Points on a hilly landscape, in no order, each with its height.
A climber steps from a point to the highest of its 2 nearest points, and stops where none of them is higher. Distance is the straight distance between rows; heights are no part of it.
q57: [-22 -20  -7  20   9   4  -7 -11  25  20   9   6   2 -25  -7   9 -17  -4
  15  -7  -3  -4  -7   8]  height 741
q49: [-18   3  -1  14  -1  25   4  32  -8   2   7  18   6  -4   2  -1 -11  -1
  -2   2  19   7  17   2]  height 704
q675: [-24   0  -3  17  -2  16   6  -9  19  12   3   9  11 -13 -10  12 -11   3
  13  -2  -1   4 -12  -1]  height 706
q878: [ -5   2   4  13  -8   5  11  17 -11 -22   3  14   6 -10  -6  -9  -8  10
 -21  24  13  11  18  -4]  height 629
q653: [  4  12   6   3  -4   9   4   4   5  -8 -14  14   6  -2 -12  -3 -10   7
   3   8  -6  -6   6  -6]  height 585
q864: [ 18  15  -2  -8  24 -10 -11  -1 -11   7   8  -2   2  12   0  -3  -5 -13
  11  11  18  -3   5  -8]  height 327
q195: [ 14 -23   6   4 -23  -3  -7   5  14  -7 -26  -4   5  -8 -17 -10  -1  -6
  -3 -29 -30  -5  -4  -3]  height 758
q64: [-24  -8   4   6   2  -7  14 -33   2   2  17  -4  -3  -9  13  16  15  17
   6   6   9   7 -24   6]  height 579
q295: [ 17   1  12   1   2 -18   4 -18   4 -10 -18  -6  -2  -2  -2  -2  11  12
  -3  -5 -15   3 -12  -6]  height 505
q133: [ -8  10  -2  -3  11  -7   0  -9  -1 -19  13 -13 -23  -7   2  -3  -2  25
  -7  18  28 -11  12  15]  height 162
q61: [ -8 -14  22   8  -2   5  -4 -10  -4 -19  -1 -15 -13 -14   0 -10   3  28
  -4 -17   4  -1  -3  14]  height 336
q442: [  6 -10  -6  12 -11  -1   4   9   7  -8 -11  18  -4 -13  -6  -7  -3  -5
  -7   4 -14  -2   9   1]  height 638
q618: [ 15  19   2  -7  -1   5  -2  30  -4  10  -6  19  13  17   1   7  -7 -15
  -1  11  -7  -6  17 -11]  height 699
q323: [ 11  14 -16  -5  -1 -14  10   0  -2   2   2  17  -1   6  -2   9   3 -14
   0  32  -2  -5  12 -11]  height 694
q410: [-12  23  -8   3  -9  19  11  19   1  14  10  21  18  15  13  17   8 -13
   1  -3  -7  12 -11  -8]  height 496
q611: [-23   3  -4  14  14  12   0  -3  -3 -15  15  -7 -12 -12  -6  -7 -13  21
  -2   8  36   0   9  13]  height 115
q955: [-12  -5   1  14 -12  15  15  20 -13 -14  -9  17  15  -2 -18  -6 -13   6
 -15  15  11   2  29 -11]  height 663
q765: [ -2  -4   6 -10 -19  14  -6  23  -5  12  -7  11  22  24 -10   2  -5 -18
   5 -21 -13 -14   3  -3]  height 680
q502: [ 12  25  -8 -18  16 -10  -6 -27  19  16  -4   2 -11   9  10  16   6  -5
   9  12 -14  -9  -5  -6]  height 393
q971: [ 22  -3   2 -27 -10  -8  -5  21 -21 -10  -1  -8  10  12  -1 -11   4 -15
 -11   6   8  -4  13  -6]  height 484
q541: [ -3  -8  13  28  -2  -1  -2 -12  23   3  -6  -2  -1 -17  -5   4  -5   5
   5 -21 -22   8 -18  -3]  height 811
q997: [ 16   8  20   1  -4   1  -1   0   0 -18 -16   1   2   0  -4 -11  -3  15
  -4  -1 -10  -2  -3  -7]  height 545
q654: [-28  10  -6  16 -13  23  15   4  13  13  -7  14  21   1 -20  18 -12   2
  11  -2  -4   3  -4 -11]  height 673
q873: [ -1 -19 -21  -4   5 -20  -3   7  -1 -17  11 -15 -23 -10  -2 -13   0   5
 -23   8  21  -8  21  17]  height 155
q949: [  2 -24 -15 -26 -23 -12   2   4 -12   9   0  -8   5  14   8  -2  15 -26
  -2  -8 -10  -1  -6   3]  height 379
q170: [-19 -12  -5   0   3 -10   6 -25  -5  12  23  -2   6   6   5  13   6  -7
  11   6  12  -1 -17   2]  height 800
q905: [  0  -1   7  10  14   4 -11  27 -17  -7  23  -4  -6   2  13 -15  -9   1
 -14  -2  28  11   4  12]  height 248
q330: [  6 -15  14  -4 -23  14  -8  19  -1  -5 -17   5  18   8 -17 -12  -7  -7
   0 -26 -19 -11   2  -2]  height 726
q954: [ -9 -29 -15  18   1  -2  -7 -10  16   9  -4   9   1 -23 -20  -4 -13  -9
   7  -7  -3  -7   7   6]  height 783
q752: [  4  -3  15   0   8   4 -11  11 -21 -11  11 -10  -1   6   7 -16  -3   6
  -5 -10  20   4  -2   5]  height 266
q536: [  1 -10  -8   2   9 -11  -6  23 -13 -13  24 -12 -12   3   9 -15  -2   1
 -25   9  28   3  13  15]  height 211
q80: [ 21  17   8   0  32 -14 -10   6  -4   1  10 -14 -23  -5  28  -5   2  10
 -12   7  10  14   0   8]  height 392
q75: [  5  11  10 -17  -3   8  -3   5 -17  -4  -1  -3  16  27 -15   1  -3 -10
  12   4  10 -14  11 -14]  height 546
q869: [-15  28  -7  11   7  32   4  11  12  16  11  11  22   6   8  15   6  -2
  13  -5   2  18 -17 -12]  height 453
q102: [-12  19   5  13  10  18   7  -4   3 -20  -1  -3  -9 -18 -11  -5 -15  33
  -1  18  26   4  10   3]  height 103
q480: [ -6  -9 -13 -17 -24  -7   7  -3  -6  10   4   6   7  20  -2  10  11 -19
   1   1 -14 -11  -6   0]  height 423
q428: [  2 -11  -7   3  -3  -8   6   4 -15 -18   3   6   4  -6  -7 -13   1  -2
 -16  14  15   1  12  -4]  height 549
q627: [ -9  17   9  12  -8  17  16 -11  11 -20  -4   7  -1 -15   7   6  10  27
   1   7  -3  14 -15  -5]  height 547
q984: [-19  -1   0  17   1  16   8   6 -10  -2  14  13   5  -5   3  -3  -4   1
   1   5  20  13  -1   3]  height 653
q519: [  8   3  14   8  -5  19  -8  34  -2  -7   2   8  -6  -6  13 -11  -8   1
  -9  -8  -6   8   7   6]  height 789
q207: [ 21   2  -2 -10  11  -4 -13  17  -7  14   2  -3  -9   9  25  -7   0 -16
  -3  -3  -8   9  -2   1]  height 630
q698: [-40   4 -14  12 -17  30  24   0   6  10   2  10  16  -3 -17  23  -5  10
  12  10  12   5   3 -10]  height 647
q624: [  5 -26 -28   0   5 -21  -3  -7   1  11   3   3  -4 -12  -4  -4   4 -24
   2   1   6   1   6   5]  height 463
q208: [  2  15   1  -5  -3  -3  -1 -12   8   8  -5   3  13  15  -5   9  -1  -5
   5  -7 -19  -6 -17  -7]  height 405
q90: [  8 -18 -16  -7  16 -27  -7  -7   1 -11  -1 -22 -20 -16  -9 -10   4   3
  -9  -3  22  -7  17  13]  height 116
q580: [  8 -20 -13 -11 -14 -27   9  -7  -8   4  -9 -12   1   6  10  -1  21 -18
  -6  -7 -17  12 -15   0]  height 349
q782: [  9  -9 -16 -16 -12 -26   3 -14   9  14 -15 -12  -3   9   9   6  16 -15
  -4  -8 -35   0 -15   2]  height 324
q66: [  6  -9 -29   0  -1 -20   9   1  -6   7   5  19   1  -1  -3   1   6 -26
  -3  23   4   0  10  -5]  height 524
q533: [ -2   5  -2   7  11   5  -8  -6  14  19   9   4  -3  -3  19  10   2  -6
   7 -10  -8  12 -18   3]  height 377
q947: [ 13   1  12  19 -10   4  -6   2  22  -7 -22   7   1  -9 -12  -6  -7   2
   0 -21 -33   0  -6  -6]  height 786
q461: [-12 -10   5   7  -1   4   0 -12   5 -10   4  -2 -19 -19   7  -1   4  23
  -1  -4   3   0  -3  17]  height 350
q215: [ 10   5   8  21  29  -6  -7   5  -5   1  15  -6 -20 -14  24  -5   1   4
  -4  -3  14  23  -4   5]  height 521
q155: [ 11   0   5   6 -10   9  -2  22   5   0  -1   7 -16  -8  27  -5   2  -5
 -11  -5 -22  14  -1   1]  height 736
q225: [  9 -13 -11 -25  -9 -13  -1   3 -14 -19   0 -11   2   0  -9  -8   5 -12
 -12   5  17  -9  20  -2]  height 447
q341: [ -8  -1   1  34  21   7  -2   2  -5   1  19   7  -3 -14  10  -5  -7  -2
   4  -1  24  25  -8   2]  height 599
q335: [ 21   2 -10 -17  17 -10 -21   7  -1  10   0  -9  -6   4  -5  -6  -8 -15
   9  -1   9 -15  15   3]  height 416
q902: [  1  -5  -2  -4  -8 -14  15 -23  17   0 -13  -4 -29 -15  20  10  23  15
 -10   4 -33   4  -8  10]  height 421
q979: [ -9   5  18  27  -4   2   1  -9   9  -1   0  -2  19  -1  -8   5  -4   4
   2 -22 -16  12 -30 -10]  height 782
q830: [ 21   6   9 -15  -8  -3  -2  22 -15  -1  -1   1   5  16  17  -9   5  -9
 -12   4 -11   6  -5  -6]  height 551
q44: [ -7   6  19   6  -6  30  -5  41 -17 -10   6   7  10   6   4 -10 -12   7
  -9  -8  15   5  12   2]  height 742
q62: [  5 -15  22   8  19   0 -20   1 -13   0   8 -22  -3  -1   4 -15  -3   6
   4 -29  15   6  -8   9]  height 279
q307: [ 16  14   6 -23  11  -5 -14 -19  17  13 -14  -9 -13   5   9   6   2   7
   6  -5 -20 -15  -3   1]  height 339
q709: [-28  15  -7   4 -16  36  25   3   5  -6   5   7  11  -7   0  13  11  25
   9  13   9   9  -4  -7]  height 605
q240: [ -4  -5  10 -20 -12  -4   3 -14 -13 -22  -1 -13 -11   1  -2  -6   8  22
  -5   6   6 -18   3   8]  height 290
q475: [-15 -20  -5  13  -1  11  -3  -3   7   7  -7   7  18  -6 -32  -4 -20  -8
   9  -7   4  -9  14  -3]  height 728
q196: [ 12  22  15 -12  -6   6   3  21 -16  -6  -7   7  21  24  -8   2  -6  -4
  -2  18   4  -7  18 -18]  height 604
q501: [  5   0 -18  -5   9 -14  -2 -18   6  -4  -5   1 -10  -9 -20   1  -5  -4
  10  20   9 -19  20   0]  height 53
q67: [ -5  -6   8   2  -1  -2   8 -19  14  -4  -5  -7 -28 -22  17   7  16  24
  -5  -5 -17   4  -5  15]  height 381
q42: [ -4  12  20  20  -6  13   3   4  -3  -6  -9   6  28  12 -16  -5 -10   0
   1 -17  -7  13 -20 -15]  height 744
q551: [  7 -14  -4  -2 -21   2   0  16   3   2  -9   9  -8  -1   9  -6   3 -11
  -8  -9 -27   2  -2   4]  height 689
q808: [ -2  -8 -13  -4   7 -10  -8 -14  16  27   5   2  -5  -2   6  11  -2 -14
  10  -5 -15  -7 -10   6]  height 343
q222: [ -2 -27   4 -10  -5  -3 -13  -5   0   5  -2 -14  -3  -5  -1  -6  -1   0
   5 -20  -6 -10  -3  12]  height 299
q978: [ -4 -17 -17  -1  11 -12  -6 -11  -9  12  17  -2  -4   0   1  -1   2 -15
   8   5  18  -4   3   7]  height 559
q595: [ 17   5  19  -7  23 -11  -9  -8  -7   7  -3 -22 -18   2  24  -5  11  10
  -2 -12  -5  12  -9   5]  height 298
q178: [  9 -25  12 -11   9 -10 -15  -3 -12   2  -1 -30   3  -2  -1 -10   6  -3
   2 -30  11   5  -5   7]  height 288
q568: [ 28  20   3  -6  -2  -7  -1  20   1   3 -12  13  11  17   6  -1   0 -16
 -10   5 -24   4  -4 -16]  height 594
q264: [-25   1  15   8 -11  10  15 -26   8 -12   4  -5   5 -10   2  11   8  29
   5  -2   0   6 -25   2]  height 506
q590: [ 18  17 -21  -4  19 -19   1 -18  13  13  -2  12 -12   0   7   9   3 -13
   6  24  -7  -4   3  -7]  height 491
q968: [ 15   7  -5  -7  10 -12  -4  -9  -4  12   3   1  10  16   0   2   3 -18
  10   0  -1  -1 -12  -9]  height 356
q343: [ 18  -9 -11  -5  11 -24  -4 -12   6  -6 -12  -7 -17 -18  -6  -7   3   4
  -2   6   1  -7  13   4]  height 84
q531: [ 11   2   9   3  -3 -22  13 -24   8  -2 -17 -11 -10  -1   8   6  23   9
 -10  -8 -32  11 -19  -3]  height 470
q112: [ 34  -1  -8 -23  14 -21 -15  11  -7  10  -8 -15  -2   5  10  -9   1 -23
   2  -4   0   5   4  -4]  height 525
q766: [-13  15   6 -17 -21  15   4  -7   8   3  -3   3   9  17  -5  16   2   4
  10  -2 -17 -18  -7  -1]  height 452
q784: [  0   2   7 -19   6 -16   2 -20 -15 -20   7 -23 -17   1   3  -4  13  23
  -6  11  20 -13   5  10]  height 242
q146: [  3  18 -10  -1  17  -1  -7   1   7  -5  -4  -2 -12  -5 -24   0 -21   5
   8  25  17 -19  35   0]  height 69
q987: [  2 -14 -12 -19  -6 -16  -8 -16  21  26  -7 -12  -4   1   4  12   2 -12
   6 -11 -33 -16 -12   7]  height 315
q992: [-21  -4 -13  -2 -19   5  17   4 -12   7   9  19  11  18  -4  14   7 -16
   2  12   3  -6   7  -5]  height 494
q703: [-10  12  -7   5  -2   2  14   2 -13   9  14  18  16  20   4  10   5 -17
   4  12   8   9  -9  -9]  height 570
q844: [ 11   5  18 -11  20  -6 -11 -21   6   8  -5 -18 -14  -1  11   3   4  16
   7 -12  -6  -4 -10   7]  height 307
q214: [  0  28   1  11  14  21  -1   4  14   8  10   8   7   0  21   8   8  -1
   5  -5  -2  23 -21 -10]  height 415
q217: [-14   5  14 -19 -14  15  -1  -8 -11   0   2  -7  17  28 -20  11  -1  -3
  16   0   4 -19   2  -7]  height 501
q983: [ -8  20   8   9  -3   6  12  -2 -12   1   1   9  27  24 -10   5  -3  -6
   5   3   7   8 -16 -16]  height 664
q806: [-10  28  -3   1  13  20   1   7   9  -8  -2  -5 -11 -10 -17   4 -22  24
   6  22  23  -9  26   2]  height 90
q940: [-12 -17  -6  11  -7  14   2  11  -1  -6 -15  14  13  -5 -29 -10 -17  -3
  -3  -1   6 -10  29  -5]  height 692
q817: [ -8 -18   4 -22 -22   2  -1  -8  -7  -8   0 -12 -13   1   7  -5   9  13
  -3  -6  -7 -15  -2  16]  height 318

Where does a climber stop that starts at each point below?
q90 => q817
q80 => q519
q580 => q541
q146 => q817
q808 => q541
q968 => q618
q225 => q954
q461 => q519

Call two points neighbours if one is among the 2 nearest of the other. Go from one point of each pair to the other, from neighbour to neighbour, staying as high as possible. Name the lowest point that can't be avoided.
q954 and q207 => q225
q954 and q323 => q624
q817 and q170 => q240
q519 and q323 => q595
q170 and q954 => q264
q618 and q207 => q830
